Each row is a point on a landscape with many peaks, with its height.
A climber steps from a point to the highest of its 3 nearest points, and stops where none of them is higher. Distance is the straight distance between rows; heights are no part of it.
j_362: [56 48 34 -61 1 6 -43 -4 -19 18 21 -1 9 -4 16 91 -17 -12 -45 12 41 -36 18 67 -29]  h=0.57
j_193: [47 37 22 -43 11 30 -19 5 -25 8 37 -27 7 -15 -7 68 -18 -4 -48 26 31 -42 11 46 -14]  h=6.33
j_839: [16 18 -11 -13 22 34 28 29 -15 -16 27 18 44 -20 -47 18 -15 -22 -5 -6 12 -5 14 8 -4]  h=7.77
j_674: [29 26 -32 9 32 62 50 29 6 -38 31 -17 54 -60 -83 17 -7 -7 -5 18 3 -1 27 -11 -8]  h=7.93
j_336: [6 0 48 -24 -38 -48 -47 -19 -9 45 -40 -13 -52 46 63 6 3 -3 -19 5 28 -2 -1 23 -13]  h=2.90
j_615: [6 13 -44 7 17 29 49 12 -7 -17 32 -20 38 -11 -72 -6 -15 -20 10 -5 -5 14 -3 -6 8]  h=7.04
j_375: [18 -1 3 -8 1 7 20 -1 -15 8 11 -17 2 6 -7 1 -22 7 -10 20 3 -16 4 24 6]  h=7.30
j_759: [62 38 1 -45 16 47 -12 45 -41 -10 34 -12 48 -30 -47 82 -40 -20 -16 22 27 -13 15 23 -23]  h=6.60
j_447: [-7 -9 2 -1 -10 -5 -18 -9 -27 4 4 -11 0 13 12 -11 12 3 -6 -19 7 -5 10 -1 -3]  h=7.23
j_76: [31 10 11 -20 5 2 14 9 -13 7 12 -14 -1 13 -1 26 -9 2 -7 14 17 -15 20 24 10]  h=5.69
j_998: [48 40 52 -64 -23 -41 -40 -10 -30 55 -5 -4 -57 38 74 70 -15 7 -44 5 62 -51 -6 69 -10]  h=4.37
j_205: [-58 -33 -37 56 19 17 58 -5 30 -45 -11 16 22 -22 -35 -81 43 1 61 -20 -43 44 -26 -54 34]  h=6.69
j_373: [38 38 38 -48 -21 -34 -14 -6 -12 25 -9 0 -41 26 41 66 -29 -1 -29 17 41 -43 17 41 -17]  h=4.72
j_294: [48 46 77 -87 0 -31 -57 -16 -37 49 12 -18 -29 30 69 97 -20 -11 -60 17 77 -45 15 63 -45]  h=4.16
j_455: [-64 -59 6 46 -27 -60 -31 -31 41 31 -65 35 -46 43 57 -97 49 35 24 -13 -28 28 -12 -32 19]  h=4.43
j_450: [36 29 28 -36 -22 -22 -21 0 1 22 -8 4 -27 15 38 54 -29 5 -18 14 34 -35 29 46 -13]  h=4.93
j_818: [-65 -52 -40 59 -3 -25 26 10 53 -9 -27 20 -16 3 -3 -95 15 12 41 -30 -53 34 -15 -52 31]  h=5.92
j_754: [-65 -72 5 65 -30 -45 -14 -24 39 23 -40 30 -25 15 45 -87 54 25 45 -13 -36 32 -5 -41 25]  h=4.08
j_820: [-32 -17 4 19 -13 -31 -26 -28 23 18 -43 28 -40 6 62 -23 27 12 -7 -3 -10 -1 -16 -9 -5]  h=4.69
j_112: [-25 -33 -11 19 4 -4 3 1 9 -24 -11 -12 -16 9 0 -27 9 2 9 -3 -28 20 -28 -28 10]  h=3.41
j_114: [79 79 -32 -23 21 71 31 26 -41 6 58 -50 64 -49 -74 67 -65 -26 -27 30 31 -40 28 18 -21]  h=3.47
j_751: [36 44 55 -56 -16 -31 -23 -9 -24 30 -12 -2 -46 26 51 76 -28 1 -41 21 51 -41 7 46 -13]  h=4.58
j_799: [2 27 -41 10 27 40 59 16 -11 -23 33 1 40 -18 -76 -4 -11 -23 -4 -3 -11 7 7 -16 9]  h=7.84
j_124: [7 15 -25 -4 15 26 33 21 -14 -12 30 12 40 -12 -56 5 -18 -28 5 -11 6 -1 0 10 4]  h=7.56
j_588: [16 15 8 -21 15 15 17 24 -13 -8 30 -6 10 -13 -21 50 -21 -2 -26 5 27 -27 22 13 -21]  h=7.43
j_420: [39 33 58 -52 -29 -32 -31 -14 -17 54 -5 -10 -51 28 66 44 -21 18 -45 -2 51 -34 12 57 -17]  h=4.40
j_779: [-52 -34 -33 51 10 15 41 0 36 -32 -8 27 18 -23 -18 -76 39 -1 62 -20 -34 30 -31 -48 25]  h=6.99
j_316: [-63 -53 23 38 -32 -60 -30 -38 30 40 -72 33 -53 40 55 -93 41 46 14 -12 -26 33 -18 -23 6]  h=4.46
j_752: [-19 -21 -1 21 -10 -22 -26 -27 19 10 -24 13 -26 0 47 -21 31 5 12 0 -8 2 -31 -1 0]  h=6.57
j_901: [42 39 47 -63 -5 -15 -36 -12 -16 12 10 12 -8 3 31 90 -26 -21 -52 24 34 -44 13 52 -34]  h=2.38
j_887: [11 9 58 -36 -35 -46 -37 -22 -26 43 -28 -4 -39 55 55 12 -4 -4 -29 1 24 -14 0 23 -17]  h=3.97
j_324: [2 -14 -10 3 3 5 5 5 -16 -3 1 -21 6 -3 -10 -20 -17 12 -2 6 -4 -13 16 -5 0]  h=7.73
j_804: [-29 -28 -3 26 4 -13 2 -7 17 -5 -18 -9 -17 1 20 -35 32 13 20 -8 -16 23 -23 -14 4]  h=5.07
j_434: [37 35 53 -51 -24 -29 -28 -11 -7 42 -7 -4 -43 30 54 38 -25 16 -34 2 40 -35 26 43 -13]  h=4.31
j_881: [-4 -21 15 5 -18 -14 -36 -26 16 10 -25 15 -32 8 50 -7 21 -12 4 4 -9 0 -15 9 8]  h=7.08
j_905: [-27 -28 -5 29 -7 -22 -7 -20 16 3 -24 3 -27 -3 39 -24 38 8 17 -11 -11 10 -29 0 5]  h=5.75
j_416: [76 73 -21 -44 21 55 13 30 -45 13 53 -34 72 -40 -61 66 -65 -21 -41 16 32 -43 18 29 -38]  h=4.47
j_553: [63 61 -16 -39 20 53 0 31 -44 6 49 -29 71 -36 -61 74 -63 -19 -34 5 32 -35 23 19 -41]  h=5.19
j_470: [-77 -65 4 46 -21 -48 -45 -27 48 19 -58 50 -46 41 49 -105 63 23 22 -11 -39 35 -16 -45 35]  h=4.19
j_214: [-73 -45 -57 76 0 -9 32 7 45 -24 -21 16 5 -22 -32 -105 34 8 71 -42 -48 41 -11 -59 42]  h=6.20
j_278: [72 58 -11 -42 22 44 -2 24 -48 10 50 -29 65 -39 -50 76 -68 -25 -31 11 24 -40 17 32 -40]  h=4.68
j_591: [-13 -24 2 4 5 -1 -8 -3 -2 -22 -4 -9 -14 11 1 -19 12 -8 5 0 -25 18 -15 -20 18]  h=4.65
j_428: [-19 -13 23 7 -11 -25 -29 -34 24 17 -45 15 -47 17 59 -21 26 7 -15 6 -10 3 -20 2 -13]  h=4.14
j_750: [-49 -52 1 62 -33 -52 11 -10 26 18 -23 12 -29 19 30 -72 45 12 34 -25 -44 37 -29 -26 35]  h=5.52
j_40: [-37 -35 -25 43 11 8 22 5 52 -34 -6 15 12 -18 0 -54 19 -4 47 -15 -27 37 -17 -43 17]  h=7.03
j_505: [9 -1 -44 20 14 29 36 5 1 -13 27 -21 35 -13 -59 -12 -12 -6 29 -4 -7 25 1 -9 6]  h=5.36
j_590: [-10 -19 -21 12 14 29 0 6 -1 -13 -1 2 19 -21 -17 -25 -16 3 20 3 -4 1 17 -15 3]  h=8.14
j_7: [-50 -34 -7 31 15 -9 23 9 26 -14 -29 18 -26 7 12 -71 40 12 28 -17 -40 29 -12 -38 29]  h=5.87
j_366: [1 -4 -48 24 28 38 34 4 3 -22 30 -20 39 -22 -73 -20 -13 3 33 5 -20 34 10 -22 9]  h=3.84
j_777: [4 -1 58 -26 -40 -49 -49 -20 -26 54 -32 -6 -44 47 67 13 8 -6 -25 7 34 -10 -14 29 -9]  h=7.46
j_980: [18 25 -1 -17 16 28 22 28 -12 -14 22 0 26 -34 -27 46 -32 -1 -23 -3 25 -23 17 23 -31]  h=7.44
j_472: [-7 -11 -37 16 14 29 6 1 -8 -18 9 6 30 -26 -29 -24 -16 -2 30 -3 -7 13 7 -13 7]  h=6.04
j_829: [-41 -22 -52 44 17 27 31 9 31 -58 7 -13 22 -19 -66 -47 22 16 36 -31 -36 54 -10 -54 24]  h=4.30
j_681: [1 -5 21 -9 -32 -41 -37 -20 0 17 -29 6 -26 42 43 10 -9 -12 -15 0 8 -5 13 2 -10]  h=5.80
j_856: [40 42 54 -58 -5 -22 -23 -14 -24 14 1 7 -22 17 42 90 -28 -15 -40 28 36 -44 6 46 -30]  h=3.83
j_937: [69 44 12 -49 -2 18 -11 27 -60 12 37 -33 29 -11 -28 99 -45 -14 -45 40 39 -43 29 23 -38]  h=6.07
j_561: [-6 -12 -6 -4 3 -2 -14 -7 -23 -3 0 -17 -3 9 6 -17 3 10 -5 -13 5 -1 19 -9 -3]  h=6.73
j_844: [-30 -11 -59 45 35 44 39 -2 1 -55 13 -6 49 -35 -76 -41 0 10 40 14 -46 27 -3 -46 18]  h=4.99
j_888: [-50 -52 4 54 -37 -57 -3 -31 47 34 -35 33 -32 29 51 -65 37 19 24 -5 -41 23 -26 -25 22]  h=4.70
j_8: [22 5 11 -15 -7 -6 6 -12 -19 18 7 -12 6 9 7 0 1 7 -13 5 7 -24 2 30 14]  h=5.37
j_708: [-28 -4 37 2 -6 -42 -30 -37 12 30 -40 19 -61 23 65 -24 27 8 -20 -4 -8 7 -21 -1 -16]  h=3.65
j_454: [-24 -11 -47 35 31 44 34 -3 -5 -40 9 -14 43 -33 -73 -39 6 10 31 6 -37 23 0 -46 17]  h=5.26
j_715: [42 61 -18 -23 30 67 20 24 -34 -19 52 -29 69 -35 -78 68 -37 -25 -19 22 16 -8 23 -15 -11]  h=3.73
j_596: [30 30 10 -32 -3 -13 6 4 -28 6 16 -8 7 16 7 63 -3 -1 -25 4 31 -25 15 36 -16]  h=3.53
j_195: [-16 -1 -42 31 26 43 24 -9 -4 -32 15 -5 43 -26 -59 -39 2 9 32 4 -21 27 -5 -31 20]  h=4.97
j_322: [-36 -42 45 25 -33 -62 -19 -32 32 47 -55 36 -63 35 64 -59 35 28 14 -3 -26 30 -33 1 17]  h=4.39
j_307: [-1 -14 -15 10 2 15 10 7 -9 -11 1 -9 14 -17 -13 -15 -28 11 6 -2 -6 -9 22 -9 -5]  h=7.18
j_886: [-4 -14 4 2 -24 -21 -39 -12 -6 11 -12 2 -4 22 29 9 15 -6 6 -17 4 3 16 4 -3]  h=7.42
j_168: [13 17 64 -43 -28 -31 -31 -31 -16 40 -21 5 -33 46 56 18 -16 0 -36 -1 20 -27 12 24 -11]  h=5.67
j_388: [13 -10 42 -14 -20 -31 -48 -19 10 32 -39 -7 -51 40 59 -4 8 0 -14 10 15 11 4 14 -11]  h=1.42
j_776: [-36 -34 5 39 -24 -49 -8 -19 44 28 -30 45 -43 34 58 -49 38 9 19 -9 -41 22 -13 -25 29]  h=4.67
j_846: [-10 -25 1 8 -1 -11 -9 -8 1 -10 -11 -12 -15 12 20 -23 27 -9 11 -9 -22 18 -30 -7 13]  h=5.86
j_612: [58 38 15 -46 6 28 -24 22 -33 2 34 -30 14 -4 -17 82 -21 -3 -44 34 39 -33 25 36 -14]  h=6.43
j_570: [41 49 61 -65 -10 -31 -23 -14 -25 26 0 -4 -40 30 49 81 -30 -9 -45 27 52 -39 4 45 -22]  h=4.44
j_414: [13 6 -15 -4 10 14 31 23 -13 -14 23 13 22 -9 -33 12 -28 -20 8 5 -2 -11 4 13 11]  h=7.33
j_637: [-18 -4 55 -10 -14 -39 -57 -32 0 42 -33 11 -61 21 83 -20 24 1 -12 6 7 7 -18 21 -7]  h=3.52
j_605: [28 22 71 -48 -31 -31 -38 -21 -21 59 -6 -6 -35 27 70 34 -15 15 -35 -10 41 -26 16 47 -6]  h=4.27
j_631: [37 31 2 -31 16 42 6 30 -17 -16 25 -13 30 -43 -32 54 -38 -9 -29 26 20 -23 -1 33 -17]  h=7.65
j_273: [-18 -20 -14 10 6 10 -11 3 -5 -28 -2 3 -1 -9 -13 -23 -6 -5 12 0 -19 7 3 -34 15]  h=5.25
j_639: [60 68 -32 -15 22 75 23 27 -41 -11 60 -43 70 -61 -85 72 -51 -20 -22 15 15 -22 44 -7 -20]  h=2.83
j_981: [25 22 13 -21 13 21 13 20 -14 -10 28 -11 17 -28 -17 55 -32 -5 -38 13 19 -30 12 23 -30]  h=7.74
j_739: [51 47 -29 -18 20 62 23 32 -21 -19 37 -27 58 -25 -66 57 -28 -22 -18 23 18 -8 -9 0 -6]  h=5.05
j_38: [0 -21 3 8 -24 -22 -39 -15 5 8 -18 8 -14 24 35 6 19 -15 11 0 -2 6 4 6 4]  h=7.29
j_979: [31 35 20 -36 -11 -19 -7 0 -21 13 3 7 -2 21 19 73 -15 -7 -26 8 38 -33 8 45 -28]  h=3.51
j_729: [-59 -77 2 70 -13 -37 -6 -18 26 8 -40 18 -21 13 27 -99 54 28 54 -13 -49 47 -15 -44 24]  h=5.78
j_963: [41 43 71 -77 4 -25 -33 -17 -23 35 7 -7 -36 27 53 89 -25 -15 -50 32 54 -40 16 50 -29]  h=4.29
j_867: [64 70 -23 -35 22 50 13 28 -43 12 56 -36 68 -38 -63 67 -57 -14 -35 12 30 -39 22 17 -37]  h=4.64
j_755: [-37 -18 -63 51 25 33 38 13 19 -65 7 -9 36 -38 -74 -51 11 15 37 -13 -47 29 -9 -61 21]  h=4.61
j_86: [-43 -31 1 40 -8 -31 6 0 12 5 -18 23 -36 8 27 -64 56 7 27 -26 -39 29 -17 -21 41]  h=6.71
j_232: [-75 -66 32 38 -38 -69 -54 -33 43 24 -68 48 -71 47 54 -98 57 22 16 -25 -38 52 -21 -21 21]  h=4.32
j_696: [38 41 51 -58 -21 -35 -23 -9 -22 44 -11 -9 -55 29 62 55 -20 11 -46 6 55 -37 1 58 -21]  h=4.45
j_158: [-34 -6 51 1 -23 -64 -37 -24 -6 41 -37 28 -79 37 77 -18 28 12 -17 -12 3 11 -29 5 -12]  h=2.82
j_523: [-4 -8 5 2 -13 -18 -28 -10 -19 10 -8 -8 -2 11 19 2 14 2 -2 -16 3 0 14 6 -3]  h=7.64
j_30: [17 32 -22 -3 28 56 38 21 -3 -20 40 -1 47 -34 -56 16 -9 -8 -7 -6 21 0 19 1 -11]  h=7.52
j_657: [-34 -7 -51 34 18 34 25 -4 0 -43 6 -11 29 -26 -59 -43 13 10 29 -7 -25 26 -18 -36 18]  h=5.68
j_790: [23 19 9 -23 11 3 18 14 -13 -2 28 -18 3 10 -7 53 -15 -3 -23 5 31 -16 28 13 -17]  h=6.81
j_630: [-37 -5 36 4 -18 -56 -29 -23 15 31 -44 20 -65 42 68 -23 25 13 -14 -18 -10 15 -18 -8 -13]  h=2.59
j_29: [19 28 -14 -16 26 38 26 31 -5 -14 29 8 48 -32 -46 25 -15 -9 -5 -17 28 -2 19 12 -15]  h=7.54
j_619: [33 44 31 -47 -17 -26 -12 -4 -21 21 -8 7 -19 25 34 80 -24 -9 -31 24 41 -42 9 44 -30]  h=4.36
j_996: [-35 -34 -8 27 18 -6 11 -1 26 -16 -24 -5 -17 0 18 -47 28 20 25 -11 -20 32 -16 -29 0]  h=6.21
j_31: [1 -20 13 1 -25 -23 -42 -17 10 7 -22 8 -26 26 44 1 17 -13 0 9 1 6 0 2 4]  h=7.22
j_838: [31 21 8 -32 0 -1 3 5 -15 17 16 -8 0 27 5 43 6 -2 -10 2 24 -16 18 35 5]  h=4.20
j_243: [-1 -10 27 -1 -15 -22 -41 -26 24 16 -33 13 -39 27 60 -9 14 -9 -6 20 -1 2 -1 1 -6]  h=7.09
j_256: [3 0 1 -8 -11 -10 -14 -16 -24 16 -1 -15 7 10 11 -4 5 11 -6 -12 3 -19 7 19 -5]  h=6.47
j_424: [15 -1 -7 2 1 5 23 6 -11 0 9 -15 3 -2 -13 -3 -27 10 -5 12 -1 -13 12 9 3]  h=7.79
j_780: [-9 -23 1 7 -11 -12 -18 -16 6 -1 -13 -4 -15 11 32 -13 34 -9 10 1 -19 13 -26 3 13]  h=5.18
j_293: [-46 -42 -54 57 31 22 66 1 51 -68 10 3 35 -25 -58 -76 26 5 47 -14 -64 44 -19 -66 29]  h=5.57
j_604: [-38 -25 -3 26 -7 -30 -20 -17 23 15 -28 27 -37 5 53 -24 41 14 11 -14 -12 7 -12 -18 3]  h=5.54
j_649: [-36 -35 -36 53 29 27 52 -1 48 -57 7 -1 32 -24 -54 -71 31 3 49 -17 -53 54 -16 -62 28]  h=6.01
j_298: [41 36 -35 -3 18 61 43 33 -18 -42 36 -35 56 -45 -87 56 -34 -23 -16 27 2 -2 -3 -14 -6]  h=4.66
j_104: [-70 -35 -54 69 7 4 48 12 38 -26 -21 10 10 -13 -42 -106 44 11 79 -43 -44 46 -14 -53 40]  h=5.81
j_778: [-29 -26 37 12 -19 -60 -30 -20 39 35 -38 37 -67 47 64 -37 30 17 9 -18 -24 38 -18 -10 11]  h=3.79
j_92: [-4 -7 -3 0 6 4 -11 -3 -19 -8 -6 -15 -1 -1 -8 -15 -7 11 0 -4 -6 -1 18 -14 -3]  h=7.05
j_66: [-29 -21 -33 21 1 18 -2 4 2 -35 -2 10 16 -17 -25 -30 2 -14 25 -11 -21 19 -20 -32 24]  h=5.29
j_292: [53 42 -21 -30 17 55 2 35 -23 -11 36 -16 55 -20 -53 59 -29 -17 -16 24 23 -9 -14 17 -9]  h=5.24
j_518: [3 -7 -59 37 24 33 45 21 5 -40 32 -18 40 -32 -84 -15 -18 -11 26 1 -34 28 28 -32 9]  h=2.10
j_827: [-39 -27 3 28 -12 -34 -19 -13 29 12 -26 35 -41 14 54 -31 45 5 18 -23 -14 8 -5 -25 12]  h=5.66
j_633: [25 23 50 -37 -24 -21 -26 -26 -6 29 -11 14 -24 18 52 20 -23 8 -31 11 15 -32 24 35 -4]  h=6.59
j_795: [15 6 -2 -17 13 13 21 27 -12 -13 22 5 21 -5 -26 27 -28 -22 -2 6 -3 -12 24 9 -1]  h=7.12
j_306: [42 42 -32 -7 15 59 39 28 -3 -21 39 -34 51 -33 -70 47 -22 -9 -19 19 25 -1 -9 1 -6]  h=6.14
j_222: [33 18 17 -22 -10 -5 -3 -3 -11 22 3 5 1 7 24 22 -1 4 -3 3 17 -20 14 44 13]  h=4.62
j_252: [68 48 11 -69 -6 13 -40 1 -33 22 25 -24 9 -3 -3 89 -25 -2 -49 25 50 -42 19 61 -32]  h=3.48
j_159: [-42 -40 -57 57 27 37 47 15 51 -76 12 5 32 -35 -71 -65 24 12 40 -20 -63 48 -8 -62 31]  h=5.06
j_467: [4 -12 -42 17 9 30 17 4 0 -7 13 -8 36 -26 -36 -21 -16 0 37 -4 -3 15 4 -5 0]  h=5.89
j_343: [-63 -40 -27 54 5 -21 29 13 34 -9 -28 17 -19 7 0 -94 17 14 34 -30 -55 25 -25 -51 29]  h=5.27
j_148: [-39 -38 -29 45 14 20 30 4 48 -32 -1 14 21 -21 -11 -53 29 5 58 -16 -33 41 -21 -49 17]  h=7.35
j_372: [-56 -61 -13 62 -7 -38 12 -2 37 1 -31 6 -17 17 15 -98 36 23 50 -25 -59 54 -17 -43 21]  h=7.96
j_970: [44 37 22 -45 10 21 -8 -4 -27 5 36 -16 14 -8 -6 65 -9 -2 -52 19 30 -35 3 42 -20]  h=7.53
j_10: [-5 -18 7 -2 -14 -11 -30 -10 -13 -1 0 -1 -9 28 15 -7 21 -9 4 -14 0 7 5 -2 8]  h=7.27
j_899: [30 25 -12 -15 13 38 18 30 -8 -20 24 -3 37 -44 -36 44 -29 -9 -22 6 21 -20 1 32 -22]  h=7.24
j_185: [-72 -66 19 43 -20 -67 -50 -33 39 19 -60 47 -58 52 50 -107 58 21 17 -17 -45 47 -22 -31 29]  h=4.25
j_52: [-10 -19 -7 4 10 14 -5 3 -14 -10 1 -5 3 -6 -7 -20 -12 12 6 -3 -8 2 19 -18 1]  h=6.54
j_874: [15 8 12 -12 -11 -6 -6 -20 -19 23 2 -2 8 3 22 6 5 4 -13 -2 9 -29 5 35 6]  h=5.55
j_386: [29 34 -29 -7 20 55 34 25 0 -16 32 -21 52 -41 -55 32 -17 2 -16 5 28 -4 0 8 -16]  h=7.07
j_315: [-52 -33 -1 37 -2 -27 17 4 21 -1 -22 21 -30 12 18 -66 46 12 30 -35 -45 28 -21 -28 40]  h=6.56
j_14: [44 48 67 -78 -11 -33 -44 -7 -44 49 4 -1 -44 37 74 79 -9 -11 -39 22 66 -46 0 63 -21]  h=4.26
j_359: [-31 -34 48 13 -36 -66 -29 -21 28 50 -44 32 -72 46 76 -31 34 15 13 -15 -9 40 -18 3 15]  h=2.60
j_994: [25 40 21 -42 0 -12 -3 -2 -29 6 29 -5 8 17 9 77 -4 -4 -35 2 35 -40 2 38 -27]  h=4.71
j_943: [-29 -37 24 30 -26 -56 -15 -26 46 33 -49 36 -58 50 62 -55 30 23 16 -2 -36 29 -23 -13 21]  h=4.56
j_556: [-66 -39 -46 57 5 5 44 2 36 -28 -23 30 8 -18 -23 -83 32 2 64 -25 -39 28 -23 -51 34]  h=6.96
j_215: [13 11 16 -13 -26 -12 -16 -23 -15 17 -4 8 0 7 29 12 -5 3 -15 2 5 -31 5 34 -4]  h=6.55
j_410: [-33 -24 -44 34 2 17 12 4 12 -43 7 -1 17 -18 -40 -34 11 -6 27 -28 -17 31 -31 -40 20]  h=6.31
j_143: [32 20 23 -26 -15 -14 -14 -8 -2 22 1 11 -4 6 38 32 -6 1 -11 -1 20 -27 20 47 1]  h=5.56
j_650: [15 29 -27 4 36 58 52 21 1 -29 40 -14 49 -39 -76 7 -10 -7 -8 6 2 -2 25 -10 0]  h=7.76
j_891: [-64 -45 -74 71 28 13 76 9 46 -59 -13 3 30 -19 -65 -102 40 14 73 -15 -65 41 -8 -80 18]  h=4.38
j_781: [59 43 15 -52 5 23 -29 8 -24 11 38 -33 7 -7 -12 84 -18 -5 -45 29 42 -38 16 48 -19]  h=5.31
j_376: [18 1 -11 -8 4 7 31 22 -11 -12 14 -2 7 -1 -18 12 -29 -13 -1 13 0 -15 10 12 12]  h=7.10
j_870: [-74 -55 42 30 -40 -69 -39 -37 22 44 -71 37 -67 37 63 -79 44 33 15 -22 -17 37 -21 -12 13]  h=4.41
j_585: [10 -2 -3 0 -3 1 9 -6 -14 3 4 -22 1 -3 -7 -12 -19 13 -5 5 -2 -13 10 10 -4]  h=8.41
j_925: [51 35 21 -39 12 33 -8 15 -17 -3 37 -27 8 -19 -16 68 -23 -7 -48 36 27 -31 13 35 -15]  h=5.79
j_575: [-47 -25 4 30 -6 -26 -4 -8 20 10 -20 22 -30 2 42 -36 48 15 19 -25 -14 15 -9 -20 13]  h=6.41
j_172: [-45 -34 3 29 3 -17 5 2 14 1 -20 17 -32 6 26 -55 53 20 30 -24 -25 23 -6 -23 27]  h=7.32
j_933: [21 11 9 -19 16 10 21 25 -16 -8 18 -2 6 3 -19 33 -24 -10 -7 14 6 -10 23 6 1]  h=7.25
j_986: [-39 -7 -51 31 8 23 16 5 15 -45 3 -2 20 -22 -52 -41 15 3 36 -32 -21 34 -26 -40 21]  h=6.00
j_478: [-10 -16 1 -2 4 0 -23 -3 -15 -13 -2 -14 -6 11 0 -20 16 0 3 -10 -9 10 9 -10 9]  h=6.12
j_317: [-53 -43 -23 40 21 1 30 7 37 -28 -24 26 -11 -2 7 -76 26 7 41 -15 -40 14 -20 -48 32]  h=7.37
j_843: [-36 -11 12 18 -10 -40 -25 -21 21 22 -42 31 -51 28 58 -27 26 8 -8 -9 -10 7 -9 -14 -10]  h=3.82
j_363: [0 17 -50 25 30 40 62 23 -8 -31 28 -14 42 -28 -91 -4 -15 -16 2 1 -23 7 20 -18 3]  h=6.98
j_85: [-39 -34 -37 36 4 13 12 3 34 -38 4 4 19 -17 -25 -35 9 -6 46 -29 -20 39 -33 -37 19]  h=6.75
j_120: [-30 -35 -28 35 8 5 8 6 34 -31 -4 4 6 -9 -5 -35 4 0 37 -16 -19 31 -23 -41 10]  h=6.62
j_383: [-44 -46 3 48 -36 -56 1 -13 37 23 -21 27 -31 26 43 -59 38 15 30 -20 -40 25 -26 -26 34]  h=4.92
j_123: [29 32 -29 3 25 61 48 29 7 -26 36 -28 55 -49 -75 29 -10 -6 -11 15 16 4 14 -5 -11]  h=7.68
j_310: [18 11 -3 -14 16 16 21 35 -11 -17 27 7 22 -8 -31 36 -26 -20 -12 3 22 -14 25 9 -11]  h=7.06
j_167: [-49 -43 9 37 -32 -57 -14 -38 41 40 -62 34 -45 42 59 -80 35 34 13 -3 -32 28 -26 -23 14]  h=4.49
j_437: [-67 -35 -42 52 5 -4 37 8 37 -26 -24 29 -2 -8 -10 -85 28 4 49 -20 -39 12 -28 -55 33]  h=7.48
j_326: [28 23 13 -27 14 34 5 17 -16 -17 27 -17 18 -31 -20 58 -31 -9 -39 24 20 -37 0 29 -28]  h=7.95
j_507: [-1 -14 -30 14 12 25 12 5 -1 -9 7 5 26 -26 -22 -22 -16 7 26 -3 -3 9 12 -7 -2]  h=7.13
j_578: [-24 -31 -23 21 2 5 4 4 20 -29 -11 -8 -5 0 0 -28 -9 -3 12 0 -29 21 -22 -35 13]  h=2.47
j_464: [4 -5 -31 12 3 15 23 11 0 -12 9 -2 29 -22 -26 -10 -31 -7 23 0 -3 1 4 9 1]  h=6.78
j_436: [64 39 10 -45 5 29 -4 35 -54 6 36 -31 41 -27 -41 93 -53 -20 -34 29 34 -42 25 23 -45]  h=6.58
j_803: [46 42 34 -52 2 12 -22 -6 -22 12 33 -17 9 -5 3 75 -8 -6 -50 15 35 -36 8 50 -20]  h=8.03
j_893: [-6 -16 8 0 -4 -10 -18 -8 -8 -1 -2 -8 -4 23 16 -9 18 -7 6 -14 -12 12 -11 -5 16]  h=6.89
j_601: [62 37 4 -42 14 34 -10 40 -48 -2 27 -24 37 -26 -38 87 -45 -20 -27 33 31 -26 23 25 -31]  h=6.93
j_701: [-34 -29 -37 44 9 20 24 4 35 -42 10 1 22 -24 -33 -44 25 0 45 -39 -25 50 -23 -43 19]  h=7.02
j_228: [-10 -11 -31 19 19 39 6 2 -8 -23 7 9 39 -21 -37 -31 -4 1 39 -5 -9 20 -1 -19 16]  h=4.63
j_154: [3 12 48 -32 -35 -43 -33 -27 -20 35 -31 -6 -35 45 52 15 -9 -10 -30 8 12 -13 3 9 -19]  h=5.51
j_289: [-49 -38 -41 54 23 21 67 -3 41 -49 -7 3 27 -14 -49 -81 42 8 61 -15 -53 44 -28 -53 24]  h=6.42
j_348: [8 8 26 -18 -32 -28 -26 -26 -19 23 -15 14 -7 17 33 17 -13 -5 -26 -1 5 -37 10 17 -12]  h=7.28
j_680: [49 35 8 -34 14 42 -10 34 -22 -16 31 -19 23 -33 -32 65 -35 -11 -30 35 21 -29 3 32 -11]  h=7.62
j_583: [58 32 10 -43 10 34 -16 36 -34 -2 29 -23 16 -26 -31 83 -41 -12 -34 35 28 -30 25 23 -14]  h=7.26
j_393: [-59 -37 -34 43 11 7 38 7 38 -22 -22 29 0 -11 -1 -83 27 2 51 -13 -37 17 -21 -51 32]  h=7.94
j_94: [-71 -43 -45 68 -2 -8 33 8 41 -19 -19 20 -1 -10 -18 -94 29 4 53 -32 -40 24 -21 -58 38]  h=6.86
j_28: [30 28 13 -35 -14 -21 -9 2 -13 10 1 6 -2 17 21 71 -4 -4 -14 -4 36 -27 14 45 -15]  h=2.91
j_497: [6 3 41 -21 -35 -39 -35 -26 -17 28 -26 4 -26 40 45 11 -13 -7 -36 6 10 -22 7 6 -16]  h=6.40
j_634: [55 48 -7 -39 29 50 -1 38 -37 -3 45 -20 70 -23 -62 70 -38 -22 -20 10 30 -11 17 13 -29]  h=6.05
j_711: [55 44 49 -73 -17 -9 -56 -12 -20 22 17 -10 -20 -6 27 94 -38 -17 -53 24 50 -44 32 62 -43]  h=3.29
j_249: [61 46 30 -66 -16 1 -56 -2 -24 23 15 -10 -2 -3 17 95 -35 -14 -47 21 48 -43 24 76 -37]  h=2.37
j_290: [14 -7 -22 4 -4 13 23 14 -8 -8 10 2 19 -15 -27 3 -38 -9 9 14 0 -7 -1 11 9]  h=7.11
j_280: [49 46 70 -65 -6 -18 -40 -15 -18 21 12 -7 -21 17 45 95 -36 -17 -52 24 53 -41 26 47 -37]  h=3.99
j_361: [-30 -34 -17 34 13 7 17 4 43 -25 -15 4 -3 -8 9 -47 11 13 33 -9 -19 29 -16 -45 3]  h=7.49
j_929: [9 1 -40 11 2 21 29 13 -3 -11 23 -8 36 -9 -41 1 -31 -13 19 -5 2 11 -7 8 2]  h=6.34
j_260: [63 43 7 -57 -1 21 -28 16 -48 21 39 -44 15 -3 -17 94 -27 -1 -42 37 51 -38 24 41 -31]  h=5.08
j_987: [29 31 22 -35 16 9 5 -2 -28 2 34 -15 6 -4 -3 62 -12 4 -45 11 30 -40 4 29 -22]  h=6.24
j_852: [7 6 -48 20 20 32 42 12 0 -22 37 -19 39 -16 -75 -9 -22 -16 14 -4 -9 25 6 -22 11]  h=5.88
j_12: [-40 -40 -14 36 23 7 23 6 40 -24 -19 21 0 -9 9 -62 22 8 45 -13 -27 26 -10 -45 14]  h=6.65
j_707: [-11 -3 44 -8 -10 -34 -47 -36 13 29 -41 9 -53 24 69 -17 22 5 -15 7 -1 8 -15 14 -9]  h=3.78

Where does a climber stop that starts at each point below?
j_715: j_326
j_755: j_148
j_158: j_172
j_591: j_585
j_293: j_148
j_388: j_523
j_28: j_803
j_937: j_326
j_637: j_172
j_681: j_523
j_292: j_326
j_596: j_803
j_630: j_172
j_888: j_172
